Each row is a point on a landscape with many valleys, with its height.
From any point a ball rolls to the lowest of the 2 points nearest to it. It stops when none of these is lower. Distance is the straight distance between rows; heights are no part of it.
Q223: [ -9  -8   3   2  -1  13   5 -15   3   9  11 -25   0 -16  -8  -7  15  -2
  -4  -1   3   9]  height 456
Q5: [-13  -8 -18  -6  -7   4  14  -3 -14  -4 -10   9  14   6   0 -14   3  -1
   9  -4   3   2]  height 511
Q786: [  1   0   0   3 -10 -12   4  -2  16  -4 -15  10   9   5   5  -2   9 -13
 -15   2  -9   8]  height 675
Q157: [ -6  -1  -5  -4  11 -10   8  13   9  -4  -9  21   0   8   4 -12   1  -3
   3   3   9   9]  height 639
Q658: [ 12   0  24 -12  -6  23  -7  -6  22  -8  -9  -5   2   5   5  18  -8   0
  -6  -5  12   3]  height 595
Q623: [ 13 -16  15  -3   8  13   1   7  22  -5   5 -11  -1  -4  16   4  -4  -3
  -6   0  13   4]  height 340
Q789: [  1   3   6   2   4   8   4 -16   3   2   1   4 -12 -21   6   9  -3   6
 -18   6  10   3]  height 479
Q41: [ -7  -4  -4   2  16 -15   0  -1  -9  11   8  -4  -8  -2 -15   2  -1  14
   7   2   9 -17]  height 227
Q99: [-13   6  -5   7   0  -9  -8   0 -10  -2  -3   5  -1  13 -13 -15 -11  -3
  21  -6   0   8]  height 489
Q732: [ -6  -3  -7   3  -4  11  13  -6  -2   2  -8  14  11  -1   8 -11  -1  -3
   1  -6   5  15]  height 515
Q333: [ -1 -17   6  -5   3   7   5   3  18  -9   7 -14  -6  -2  12   0   0  -4
  -1  -5  10  18]  height 332
Q391: [  0  -8   3   5   2 -18   8   0  -3   4  -3   9   1   9   2  14   4  -7
  -9  -7   0  -9]  height 578
Q980: [  2   3  -5 -12   7  -2 -25  20  -7   2  -1 -25   3  15  -9  -1  -3   8
  14 -17 -16  -8]  height 350
Q929: [ -5  -2   2   6 -22 -11  -4  -4   5  -7 -15  10   6  13   2   0  -2 -13
  -2   5 -11   3]  height 671
Q298: [  5  12  -5   5   5 -14   3  -3   7   8   1  16  -7  -8  -1   0   1 -11
 -15   4   5 -11]  height 195
Q900: [  3 -18  -4 -23  -8  11  -4   9   8  -6   9 -28  -3  -7   1  -1   6  -9
   2  -5  -6   5]  height 394
Q598: [  7   5  13  -8  -3   6   6   4  26  -2  12  -6  -8  -7  -8  19   2  -2
 -12   4  10   0]  height 615
Q506: [ -3   2   1   9  -2   8   2 -12  13 -14   5  -2  -7  -5   2  -6  -9   8
   3   8  19   8]  height 596
Q986: [ 15  10   3   2  -8   6   5 -11   8 -10   9  -2  -1   0   7  12  -3  -6
 -17   9  14 -11]  height 537
Q457: [  1   1  -1   0 -16  19   7   3  -6   0   1   4  -1 -10   6   5  -7   8
   7   5  -8   6]  height 637
Q940: [-14   7   7  16   8   1   8   4 -10   3   2  19 -14  -4  -2  -4   3   3
  -1  11   8  12]  height 572
Q748: [  9   0  11 -19  -9   5 -14  -9  16   3  12 -22  -1  -3  -9   1  12  -9
  -2   5  -3  -7]  height 441
Q247: [ 11   0  21  -6  -8   8  -5 -15  13 -14 -13   0  10  12   6  25  -1   5
  -8  -7   3 -10]  height 588
Q490: [  6   3   8  22   2  -3  -3  -7   1  15   1   2  -1 -12  -3   0 -13   0
   7  -9  -3   1]  height 451
Q156: [-10  12  -7  -1   9  -3  -1  13 -14  17  14 -14  -1   4 -22   5   7   2
   2 -10  -4  -1]  height 388
Q687: [ -1  -4   4 -14  -8   8 -11 -16   1  11   9 -26   1  -8  -8  -3  11  -1
  -4   5  -1  -3]  height 448
Q541: [  1   1  -9  -6   9 -15   2  -1  -4  12   2   8  -3  -4  -2   0   0   0
  -1   4   8 -23]  height 211
Q282: [  5 -15  15  11  -1   4   6  -4  -4  -7  -7   3  11  10  12  14  -8   9
   8 -13   2  -3]  height 580
Q683: [ 12   0   5 -11  12   7  -2  -8   8  -2  -3   4 -11 -18  15  10 -12   4
 -13  -6  11   6]  height 475
Q616: [ -5   1  -4   2   6  -7  17  -4   5   1  -4  10   1  -8  -6   9   3   9
  -6 -17  -2   9]  height 426
Q539: [  2  19  -2  -9   0   2 -18   9  -9  18   6  -9  -1  -8  -9  -7   8  -2
  -4   0 -24  10]  height 625
Q172: [ -3   1  -4 -11  -4  13   4  -9   2  10  -3   2  10   0   0  -7   0   5
  10   3  10 -11]  height 503
Q588: [ -3   0 -16  -6   6 -15  -2  -6 -10  -5  14  -8 -10  -3   6 -10  13 -11
 -12   7  -3  -1]  height 558
Q642: [ -3   3 -11   6   8  -9  -9  -3 -24  14  -2  -5   6   2 -12 -20   5   1
   3  -3  -8  -5]  height 208
Q800: [  8  -4   0  27   6   4  19   6   4  -9  -4  10   6  -2   5   1  -5   4
 -12   7  12  -3]  height 274
Q297: [ -9   0 -16   9  -8 -15   0   3  -9  -3   2  -7  -4  -4 -21   1  -8   5
   9   2  -8  -5]  height 539
Q609: [  6  -2   3  -8  11   2  -3  -4   8   2 -10  10  -4  -9   9  10 -12  15
   2  -5   9  -6]  height 470
Q100: [  4   1  -9  -3  -6  11   6  -2  -5   9   7  -5  14   3   9 -15  10 -19
   2  -9  -9   5]  height 345
Q998: [  0  -6  -7  -3  -1  14  14  -5   7  -7 -11   9   4  -5  19   1  -9  -1
 -14  -6  14  21]  height 518
Q374: [ -7   0 -14  -3  -1  -4  -8   7  -7   1   0 -13  -1  -7 -18  -5  -5  18
  14   5  -8  -4]  height 533
Q450: [ 14   4  -7 -20  11  11   4   8 -12  -1  16  -3   2 -11  10  -5  12   4
   1   0 -11  -4]  height 505
Q779: [  0  -2   7  10  -8   2  -3  -5  19 -19  -4  -5  -8   1  -2  12 -16  10
   3   5   9   7]  height 606
Q773: [  6   9   1  -1 -13  12   5 -18  16  -4  -9   4   6 -12  -1   3  -5   1
 -11  -5   2   9]  height 492
Q899: [ -3 -10 -18  12  -1 -21  -3  -2  -6  -9  -3  -6   2  -4  -9 -16  -5   0
   8  -4  -9  -4]  height 545
Q234: [  5   4   8  15   1 -19  -2 -13  10 -12  -8   9   2  -3  -8   6   4   8
  -7  -5  -8   3]  height 541
Q949: [  9   5  -8 -15   6   8   4  22 -14   8  15  -4   8   7   4  -4  15  -1
   2   3 -10  -6]  height 513
Q657: [ -8   3   3   7   0   5   4 -21  -6   3  -1   2  -5 -19  -2   0  10  11
 -11   7   4   1]  height 483
Q920: [ -1   2  -6   1   6   4   9  19 -26  16   9   8   6   9   4 -10  16  -8
  -4   8  -7  -7]  height 528
Q957: [ 17   0  -2 -23   5  17   5   2   8   0  12  -6   0 -15   7  -4   6  -8
  -4  -5   2  -2]  height 501
Q798: [  3  -8   0  -3 -19  -5  -9  -6   5  -5  -9  -7  -6  -5   8  18 -13 -10
  -2 -13 -16   0]  height 554
Q290: [  8  -4   3  -1 -16   4  -7 -13   3  -9   2 -12   4  -2   1   7  -9  -5
   7 -10  -7  -9]  height 547
Q907: [ -3 -15   7  17   4  -9   6  -6   7 -10 -11  -1   1  -2   8   2   2   4
 -11  -6  -2  20]  height 328
Q896: [  5   5  11  19   6  -7   7 -20   1  -5  -3   4   3 -13  -1  14   5   9
 -22 -10  -2   3]  height 538
Q147: [ -4  -4  -9   8  -7   9   6 -13   1  -6  -4   5  -4  -7   7  -1 -20   3
   1   4  20  -1]  height 590
Q387: [ -2   1  10  -2  -5  10  -8   2  -6 -15   8   0  -5  17  18   1  -2  -5
  19  -1  -4  10]  height 390
Q40: [  5   4   6   0   7  -5 -13 -11 -14  -5  21 -17 -11  -8  -1  -1   6   4
   5   3  -4  -8]  height 109
Q697: [ -3  -1   9   2   7 -13 -13   1 -14   6 -11  13  -6   0   0   1   0   8
  11  -6 -18   7]  height 546
Q649: [  2  -2  -3  -7  -7   6  -9 -11   1 -12 -14  11  -1  -4  16 -13  -4   5
   4  14   2  -1]  height 609
Q130: [  7  13   9  13   6   1   1 -15  -1  -3  -6  21   0  -4  -2  -1  -5  13
  -8  10  12  -8]  height 601
Q71: [ -9 -17  -5  -2 -10   1   5   1   0  -7  -5  -3  -4   0   9  14 -15   1
   9 -11   6   7]  height 581
Q585: [ 0  2 15  6 -3  5 -5 -1  1 13  9 -5  2  0 -4  2  8  2  4  8 -5 -3]  height 591
Q132: [ -9   9 -22 -10   6  -8  -5   0 -30  -2   9  -6  -8  -1  -3 -12  11  -2
  -9   5  -5   3]  height 564
Q394: [ -2   1  16 -19 -10  14  -3   1  15  -2   8 -11  -9  -7 -11  17   4   7
   4   8   2   7]  height 611
Q80: [  6  -7   4  -7 -14  12   7  -8  11  -4   3  -9  12   0   9  -4  13  -2
  -7  13   4  -8]  height 594
Q566: [  1  -6  -7 -15  -1  -7 -15   2  -3  13  -9   3  -7   0  15  -3 -10 -13
   4   3  -1 -14]  height 273
Q59: [-12  -7  -8  -5   8 -13   0   7 -17   5  -1   2   2  16 -15  -1  -4   6
  14  -1   9 -17]  height 255
Q94: [ 14  -2   1  16   2  -9   4  -6   2  -6   5   2  11   7   7 -10   2 -10
   6 -11  -5  -5]  height 567
Q122: [  7   1  -6  -3  -1   7  -4 -12  -2   1  12 -16   4  -6   6 -18   1 -17
   3 -12  -3   5]  height 357
Q449: [  6  -4   2  -1  -6  15   3   5  19 -18 -14  -1   2   3  16  11 -16  -4
 -13  -4   7  19]  height 522
Q496: [  3   9  -1 -21  -3  19  -9   7 -13 -11   5 -13   7   7   1  -3   4   6
  17 -15 -19  10]  height 430
Q693: [ -2  -5   5  10   9  12  19   4  12   3  10  -6  -1  -9   3   3  15   4
 -15   7  12  -2]  height 318
Q630: [  5   7  -3   6 -11   5   6   9   1   4   0  15  -5  -3  -3  10 -23   2
  11   7   7 -12]  height 330
Q970: [ 3 16 -7  2  4  9  9  6 -2  4 19  1  2  4 -8 -7 -2 -4 13  0  8 -7]  height 630
Q240: [  0   7   7 -14   8  -4 -20 -10 -14   1   7  -3 -11   0   3   5  -2   5
   9  -3  -4  -2]  height 57
Q615: [-11  -8   8  -7   6  -7 -12  17 -15   9 -11   7  -3   7  -1  -3   7  10
  10   7 -16   9]  height 555
Q771: [-18  10  -2   3   9 -10   4  -8 -11   0   6   6  -3  10 -12 -16  17  -6
  -4   6   9   5]  height 593
Q285: [ 21  -1   8   0  -2  19  -5  -7  19 -28 -16  -6   9   5  15   5 -16  -4
 -18  -5   5  10]  height 527
Q942: [ 14   3  -2   5   9   0  -1  -6  20  -3 -11  -1   2   3   4  10 -20  -2
 -26   6  22 -11]  height 248
Q753: [  2  13   0   2   9  -5 -10   5   4   7   6  -5   1   1  -8 -15  13  -4
   5  -4 -16  13]  height 618
Q375: [  0   7 -11 -25   7   0   1  -2   3   5   7   0  -7  -7   1   9  -8  -2
   7 -16   7  -4]  height 500
Q618: [  9  -4  -1  23   6   8  14  -2  13  -1 -11  -1   7  -2   1   9 -11   5
 -28  10  19  -8]  height 261
Q736: [ 11   1   0 -17  -1  19   8  -6  16   4   3  -2   6 -12  -1   3  -4   5
   1  -3  11  -6]  height 497
Q188: [ 10  -2   4   9  -2  -9   3   9   5  -6   5  -2  -4  -5  -2  17 -12   6
   9 -10  -4  -9]  height 434
Q140: [ -2   4  14  17  -5  11   7  -7  15  -5 -13  -1   3   5  -1  16  -8   5
 -21   4  11  18]  height 502
Q417: [13 17  1 -1  9  3  5  6 10  5 25 -4 -7 -4 -7  3 -2 -8  6 -2  8 -9]  height 624
Q495: [ 12   2   0  15  -1  -6  -6   9  -4   4  12  -1 -10 -11   0   5 -14  -2
  10  -2 -11  -7]  height 442
Q941: [  1   4  -7 -18   3 -10  -4   8  16  -7  -2   2   3   6 -11  -4   7   8
  10  12  -1 -17]  height 404
Q36: [  0   6   6  13   4   2   6 -10 -12 -15  -8  25  -2   5   1   0 -13  13
   1   7  16  -1]  height 592
Q213: [ 20  -1  13  12   8   9  -1  -7   6 -26 -13   0   9   5  14  10 -13   9
 -20  -5   2   7]  height 532
Q482: [-11   1   7  22   9  -5   6  -3  -9  -7 -10  24 -10   1  -9  -8  -9  10
   6   8  17   6]  height 583
Q860: [  0  -9  -4  10  14  -9  -4  -9 -10  20   2 -12   6  -7  -4 -17   8   1
   2  -1  -1 -13]  height 184
Q364: [  1   5  -3  13  -6 -20   5  11  -9 -12  -2  17   2  14 -12 -10   7 -14
   2   4 -12  -1]  height 652
Q184: [-17  -8 -12   3  -1  -5   8   6 -17  -7  -2   6   4  16  -7 -16   1  -4
  13  -2   2   9]  height 504
Q466: [-19  -3  -4   8   3  -8   4  20 -12  18   5  -6  -3  10 -19   2   5   0
   6  -2  -2   7]  height 402
Q20: [  5 -12   4  -9  -1  -5 -13   4  10  -3 -10  -5  -7  12  20   8 -10 -11
   7  -6   1 -17]  height 259
Q845: [14 -8  7 -2  5 15  7 18 10 -4  5  2  1  3 20  4 -4 -2  3  4  8 -1]  height 349
Q293: [  2   1   9 -15  -6  -7 -14   4  19  -2   1 -11  -4   5  -6   6   9   2
   3  14  -8 -10]  height 427
Q584: [  2  15  -7   9  -9 -13  12   2  -7  -4  -4  22   2   8 -15  -3  -3 -13
   0   0  -4  -6]  height 643
Q921: [ -2  -1   6  15  -5  -3   1  -8   5   7   0  -4   4  -2 -11  -5   5   3
   2  10   4 -11]  height 579
Q279: [ -3  -8 -16   2   0  -2  10   9  13  -5   2 -10   9 -10  -9 -13   6   8
   6   3  -3   3]  height 439
Q448: [  1  -6 -17  -2  -1 -24  -5  -1   3 -14   4  -7   0   1  -1  -5  -2  -7
   3  -7  -7  -9]  height 548
Q757: [ -8 -16  -6  -6  -8   5   0  -9  -1  -4  -7  -3  -4   4  14   4 -16  -1
   5   0  17  -5]  height 584
Q426: [-16  -8   8  15  11  -2   7  -1 -21  10   6   5 -10  -4   0   1   8   5
  -2   5   2   5]  height 563
Q776: [ -1  -5  -6 -11   2 -19  -9   0   3  -5   6 -12  -8   1   8   0   7 -12
  -6   0  -8  -1]  height 552
Q546: [ 10   6  -9 -16  -2  12 -10  -1  -4  -1  16 -23   8   6  -2 -17   3 -12
  10  -6   0  -9]  height 374
Q846: [  4 -10   0   6   9   2  -3  -3 -12   9   8 -18   6 -12  -5  -7  10  15
   4  -1 -13  -8]  height 165
Q661: [  4  -1  23 -14  -8  19  -8   3  19  -6   1  -5  -5   2   1  17  -3   7
   9   1   7   1]  height 603
Q158: [-15  -7  -2 -11  -6   0   4   1  13   7 -13   1   7   4  -1   4   4  -2
   2  -9  -1  17]  height 678
Q251: [-17  -3 -15   1  -5 -15  12   3  -1  11 -14  15  -2  -2 -16  -3  -4  -7
   0  -5   2   9]  height 421
Q602: [-15 -12   2   3   5  -9   3  -3 -10   5   6  -6  -9  -4   4   4   6   2
  -3  -2  -1  11]  height 559
Q370: [  2   3  20  15  -5   0   0  -2  15   6 -11   7   4   8   3  13  -1  -3
 -15   2   2  12]  height 509
Q727: [ 16   3   4  -1 -15   1   4 -11   5  -9   7  -3   2  -4   4  15   1  -7
 -12  -2  -6 -10]  height 542
Q863: [ -5   6 -14   5  -4  -1   5   5   4   6  17 -16  -8 -11 -11  -6   3 -12
  -1   3   1  -2]  height 380
Q232: [ 7 -3 -7  2  4  5 18 23  0  0  8 14 -3 -3 16  3 -2 -6 -2  4  1  1]  height 358
Q752: [-23  -4   0   7   6  -4   8   0 -26   9   7   0  -5  11  -7  -8  15 -10
  -3   6  10   3]  height 577
Q263: [ -4  13  -5 -10  -8  10 -10   9 -15  13   6  -4  -4  -5  -5   1  -2  -2
   6  -1 -16  13]  height 631
Q917: [-1  6  9  9 16  3 18  2  1  1 10 14  1  8 -3  4  7  8  0  1 15 -4]  height 305
Q884: [ 15   5  -5  -2   4  -4  -3  -5  16  -7 -15  13   4   6  11   3 -17  -5
 -12  -4  13 -15]  height 233
Q694: [ -5   5  -7 -19   3   7 -18   8   3  -7  -9  -1   0   8   3 -14  -4   3
  23  -6 -10   6]  height 347
Q778: [ -3   2  -8  -7  -9  -2   6  -1  17   1  -9   2  11  -3  -1 -10  12  -6
  -5  -2 -10  14]  height 677
Q145: [ -3   3   7   7 -11  12  12 -15  18  -2  -9  -7   6  -8  -7  14  -2   4
 -19  -5  11  16]  height 496
Q89: [ -6  11  -3  -2   6 -14  -3   1  -1   8   1   6   0   8  -7 -13  12 -12
  -1   2  -5   6]  height 607
Q142: [ -4  -1  11  -7 -16  14   8  -4   7   5  -4  -1   0   7   9  22  -6  -8
 -15   3  13   9]  height 523
Q349: [ -2   2   1 -16   5  11   1   7  -1  -2   7  -9  11  10   1  -7  12  -1
  12 -16  -8  18]  height 443
Q475: [ -4  -3 -17  -6   5  -2 -18  16 -21   0  -6  -9  11  16   1 -26   0  -3
  12  -5 -11   3]  height 294
Q360: [  6   2  11   9   8  -2  -9  -8  12   9  -4   4  -2   0   7  -2 -16  -6
   7 -12   9   2]  height 460
Q655: [ -1   4  -7   0  -8  15   7   3 -22   8  10   0  -4 -14   4   4  -4   1
   4   0 -11   5]  height 634
Q68: [  1  -3 -12 -19   0  14 -16   7 -10   2   2 -24   4  -3  -9  -8  -5  17
  13   3  -3 -11]  height 524
Q483: [  2   1  -2 -19  12  -1  -8   9 -16  19  -2   4   1  -3   5   6  -2   6
   8 -11 -13  -7]  height 486
Q113: [ -8   2 -18   4   8  -3  12  13  -4  -2   6 -10  10   0 -17 -16  13   6
   6  -9 -10  10]  height 433
Q116: [  5   5   1  11  -5  -1   3  -1  -6  14  -5  20  -6   0   4   4 -21  -6
  -3   6  15 -14]  height 319
Q96: [  4   4  12   4 -10  10  -8  -1  -2  10  12  -1  -6   4   5   5  -4  -3
   6  17   9 -14]  height 602
Q827: [  0  10  -6 -27   8   0 -12   7  -6  20   4  -7  -4   3  -4   4  -4  -3
   8 -11   2 -10]  height 493
Q235: [  1   2   7  32  -4  -3  12  -3  -5   5   3   6   5  -6 -11  -5  12  -2
  -5   7  -5 -15]  height 565
Q511: [ -1  -7 -17  -8 -10   7   7   5   1  -2  18 -28  -1 -10  -7  -2   6  -6
   0   2  -5   0]  height 387
Q632: [  3   6  14  20  -4  -6   6  -4 -12   5   1  15   6   7   0  -3  14  -8
  -6   4  -9  -2]  height 553
Q428: [-21   1  -4   5 -10 -15   1   8  -8  17 -12   7  -1   3 -27   1   1  -1
   4   0  -6   6]  height 415
Q347: [ 17   1   3  -6   1   7 -10 -10  17 -11  -4   2   0 -14  14  -9  -3   5
  -5  11   2  -2]  height 614
Q452: [ -4   8  -7 -17   8  -1 -12   9   7  -5   0  -1   3  13  -7 -10  -1   5
  23   0   1  -7]  height 375
Q628: [ -8   7   3   8  -2  -3  -5  -1  10   6  -3   4  -3   9  -3  -7 -14 -10
  15  -8   5   9]  height 473
Q392: [ 10   8  -4  -1   7 -13   7   0  10  -1 -11  22   2   5   1   5  -4  -2
 -18   7  13 -14]  height 215
Q119: [-11  -6   5   4   4 -21  -3  -2 -10   2 -15  16  -6   1  -9  -7  11   6
  -6  19  -3  -6]  height 589
Q351: [-6  4  4 13 15 11 17  1  6 10 13 -2 -1 -9 -5 -5 14  6 -1 -2 13  1]  height 323
Q219: [-11 -11  10   4  -4 -24  -4  -1   0   1 -13  10  -4  10  -4  10   7   2
  -8   8  -1  -6]  height 582
Q361: [ 13  14  15   7  -3  -5  -7 -18  -3  -8  -4  17  -1  -1   4   6   0   6
  -6  11  -4 -12]  height 610
Q590: [14 10  9 20  4  0  6 -7 -6 -4  7 12  3 -2  9 -3  5 -7 -6 -4 -9  1]  height 561
Q993: [  5  -2  14 -15   0   2 -22 -19   0   4   5 -15  -8 -15  -1   6  -3   8
   6 -11  -5  -1]  height 99
Q355: [ -7  -7  -8 -16  -7  11 -10  -2  -8  11  -2 -14   9   4  -4 -10   3   8
  11  11   4 -17]  height 512
Q120: [  8  -1  -5 -14   4   1  -6   2   0  -1  -2   4  -4 -17   0   7 -10  20
  14   1  -7 -15]  height 476
Q847: [ -4   6  -5  -4  -9   1   1 -24  -3   3  -6   6   2 -14  -5  -3   5   4
  -5   0  -3   3]  height 487
Q864: [ -8   3  -7   4   3  -3  18   5  -3  -4   0   8   7  -3 -11  -2  12   6
   2 -10 -12  13]  height 429
Q730: [ 10  11  14   5 -13  21   4  -7  11  -6   7  -5   0   4   6  19  -8  -8
 -19   9  17   2]  height 530
Q323: [  3   1  -4 -16  16  -8  -7   8  -8   7  -3   5  -1  -7  -6   8   0  19
  11  -5 -10 -12]  height 482
Q621: [  4  17 -16  10  -2  -3  12  -1 -11  -6  10  11   4   2  -9 -14   1 -10
   6  -4  -2  -6]  height 636
Q626: [  5 -10   0   8   3   1   0  -5  -7  -6  17 -21  -4 -15  -3   1   1  10
   7  -1  -5  -6]  height 144
Q348: [ -5 -13   0  10   7   0  18   3  13  -6   1  -4  -3  -3   7   7   5   0
 -13  -4  13  13]  height 325
Q203: [ -6  -4   6   6   2 -11  -5   0  -8  18 -13  20  -7   4  -1  -3 -14  -8
   4   2   9  -5]  height 306
Q689: [  2   1   6  11   0 -21  -9  -2   0  -2 -10  11   1  -2  -5  -1   3   3
   2  -5 -20   3]  height 543
Q538: [ 11   5   1   6   1   0  -7 -14  12  -6   5  -3  -4 -15   9 -15   5  -7
 -10   9  -1   3]  height 619
Q824: [ 15  -2  14  19  11  -2   5  -8   7  -8 -14   4   9  -2   9  16  -5   8
 -30  -7  -2   8]  height 536
Q4: [ -7  -3   3   4   2 -11  -3   6  11 -11 -14  17  -4  17   4  -3  -7   1
   4   9  14   0]  height 629
Q373: [ -8  -8   0  -2  -5  -4  -9  -8  -6  -2 -15  10   1   2   3 -12   3   9
   5  19   0  -7]  height 600
Q258: [  1 -10  -2  11  -4  -1  12  -2  -6  -5   4   2   6  11   6   3   0  -6
   1  -6   4  -4]  height 573
Q476: [-11  -2  -2 -32   0  11 -19  15  -8   7   3 -14  -6  11   3   4   5   6
  11   6  -5   0]  height 586
Q674: [  3  -5  -3   7   6  -1  17   9   4   5   4   1  -4 -18  -3  17  -6  10
  -1 -13  -5   3]  height 428
Q456: [ -2  -4   0   6  -4  -3  11  11 -18  10   4   6   7   5   1   0  19  -6
  -6   5 -17  -1]  height 540
Q358: [-11   6  -5   3   0 -13   9  -4   0   6 -18  24  -3  -9 -10   3  -4   4
  -7  -5  -1  10]  height 424
Q935: [ -9   6 -18  12   7  -1  16  19   0   3  17  -8  -9 -15 -10  -5  13  -7
  -6   3  -3   2]  height 372
Q559: [ -5 -12  10  15  -6   1   4   2   3 -14  -4   5   1   7  13  -4   9   2
  -5  11  -2  17]  height 338
Q422: [ -1  -2  -7  -9  -2   1  -9   3 -16   2  -2   1   7  14  11 -14   7 -12
   6  -3 -12   1]  height 327
Q105: [ -3   2   9   5  -2   6  -4   1   4 -17   4   6  -2   8  11 -11   4  -3
   7   8  -3  20]  height 360
Q720: [  1 -10 -11 -26  -6  12  -9   6   0  -9   6 -26   6   8   4  -7   9  -7
   6  -4  -4  -5]  height 392
Q328: [  5  14   9  -9   5   3   8   6  14   6  19   1  -6  -1 -10  13  12  -1
  -2   6   7  -8]  height 620
Q148: [ -2  -4   0  -7 -16  -8  -2  -9   3  -4  -3  -5  -5 -10   7  14   2 -10
 -10  -8 -18  14]  height 556
Q3: [  4  11  -4  -8   3   1 -18  17 -16  18  11 -27   6  10 -17   3   3   7
  -1 -12 -10  -7]  height 373
Q695: [ -5  -3 -10 -15   2   5 -23  11 -12   3 -14 -13   1   9   2 -10  -6   6
  18 -11 -18   1]  height 326
Q173: [  4  -3   6   5  -4   2   2  -9  14  -5   7 -12  10   2  -2 -11  14  -1
  -2  15  11 -13]  height 587
Q943: [-10  -6  -2   0  -1  -7   3   3 -10   4  -1   3  -8  -9  10   4   3  -7
  -6  -5 -16  22]  height 557
Q520: [  0   2   5   4   2   0  -5   2  23 -19 -15   9  -2  11   3   7 -16   9
  -1   9  16   7]  height 617
Q309: [  5  -4  13   5  -2  -3  -1 -13  -1 -13 -17   8   6  12   7  20  -7  11
  -6  -6   4  -8]  height 585
Q819: [ -2   3 -15   0   7   3  21  27   2   2  15   3  -3  -7  -1  -3   8  -5
   0   3  -5   5]  height 364
Q248: [-12  -3  -2 -14   3  -3 -10  24 -10   7   1  -3  -8  11  -3   2   7   7
   8  14  -7   4]  height 566
Q910: [ -2  -1   1 -13  -6  12 -11   8 -14  -7   8 -10  -5   7  11   5  -4  -4
  18  -9  -9   5]  height 413
Q353: [-10  -7  -3  -5  -3 -10 -13   2 -16  22  -7   8  -6   5   2   0  -9  -9
   4   7   0  -8]  height 289
Q568: [ 11 -10   2   1  -1 -11  -5   2  21  -9 -12   0   4  12  15   3  -6 -10
  -3  -4   5 -14]  height 247
Q853: [ -1   2   2  21  22  -4  23   1  -1  -7  -1  19   2   2  -1  -8   7   5
 -10  -2  14  -1]  height 288
Q810: [ -3  -2 -13   6   6 -12 -12  10 -37   5  -7  -2  10  14 -12 -27   1  -1
   3  -1  -7  -7]  height 244
Q637: [ -6  -4  15   0  -2   7   4  -7   9  12  -9   7   7  11   9   7   2   0
 -10   3  13   6]  height 516
Q858: [ -8  -3   1   8 -17  12  -5   0  -1  -1   1  -1  -9  -8   4  -2 -10   2
  10  12  -4  14]  height 642
Q357: [-10  -5  -5   6 -17 -18  -4  11  -7  -3  -8   7   0  17 -12  -4   2 -16
   2   8 -13  -1]  height 663

Where does a ball stop that starts at each point below?
Q778 => Q632
Q661 => Q632
Q347 => Q632
Q753 => Q609
Q630 => Q298
Q615 => Q616
Q5 => Q616
Q779 => Q632
Q351 => Q298
Q588 => Q736
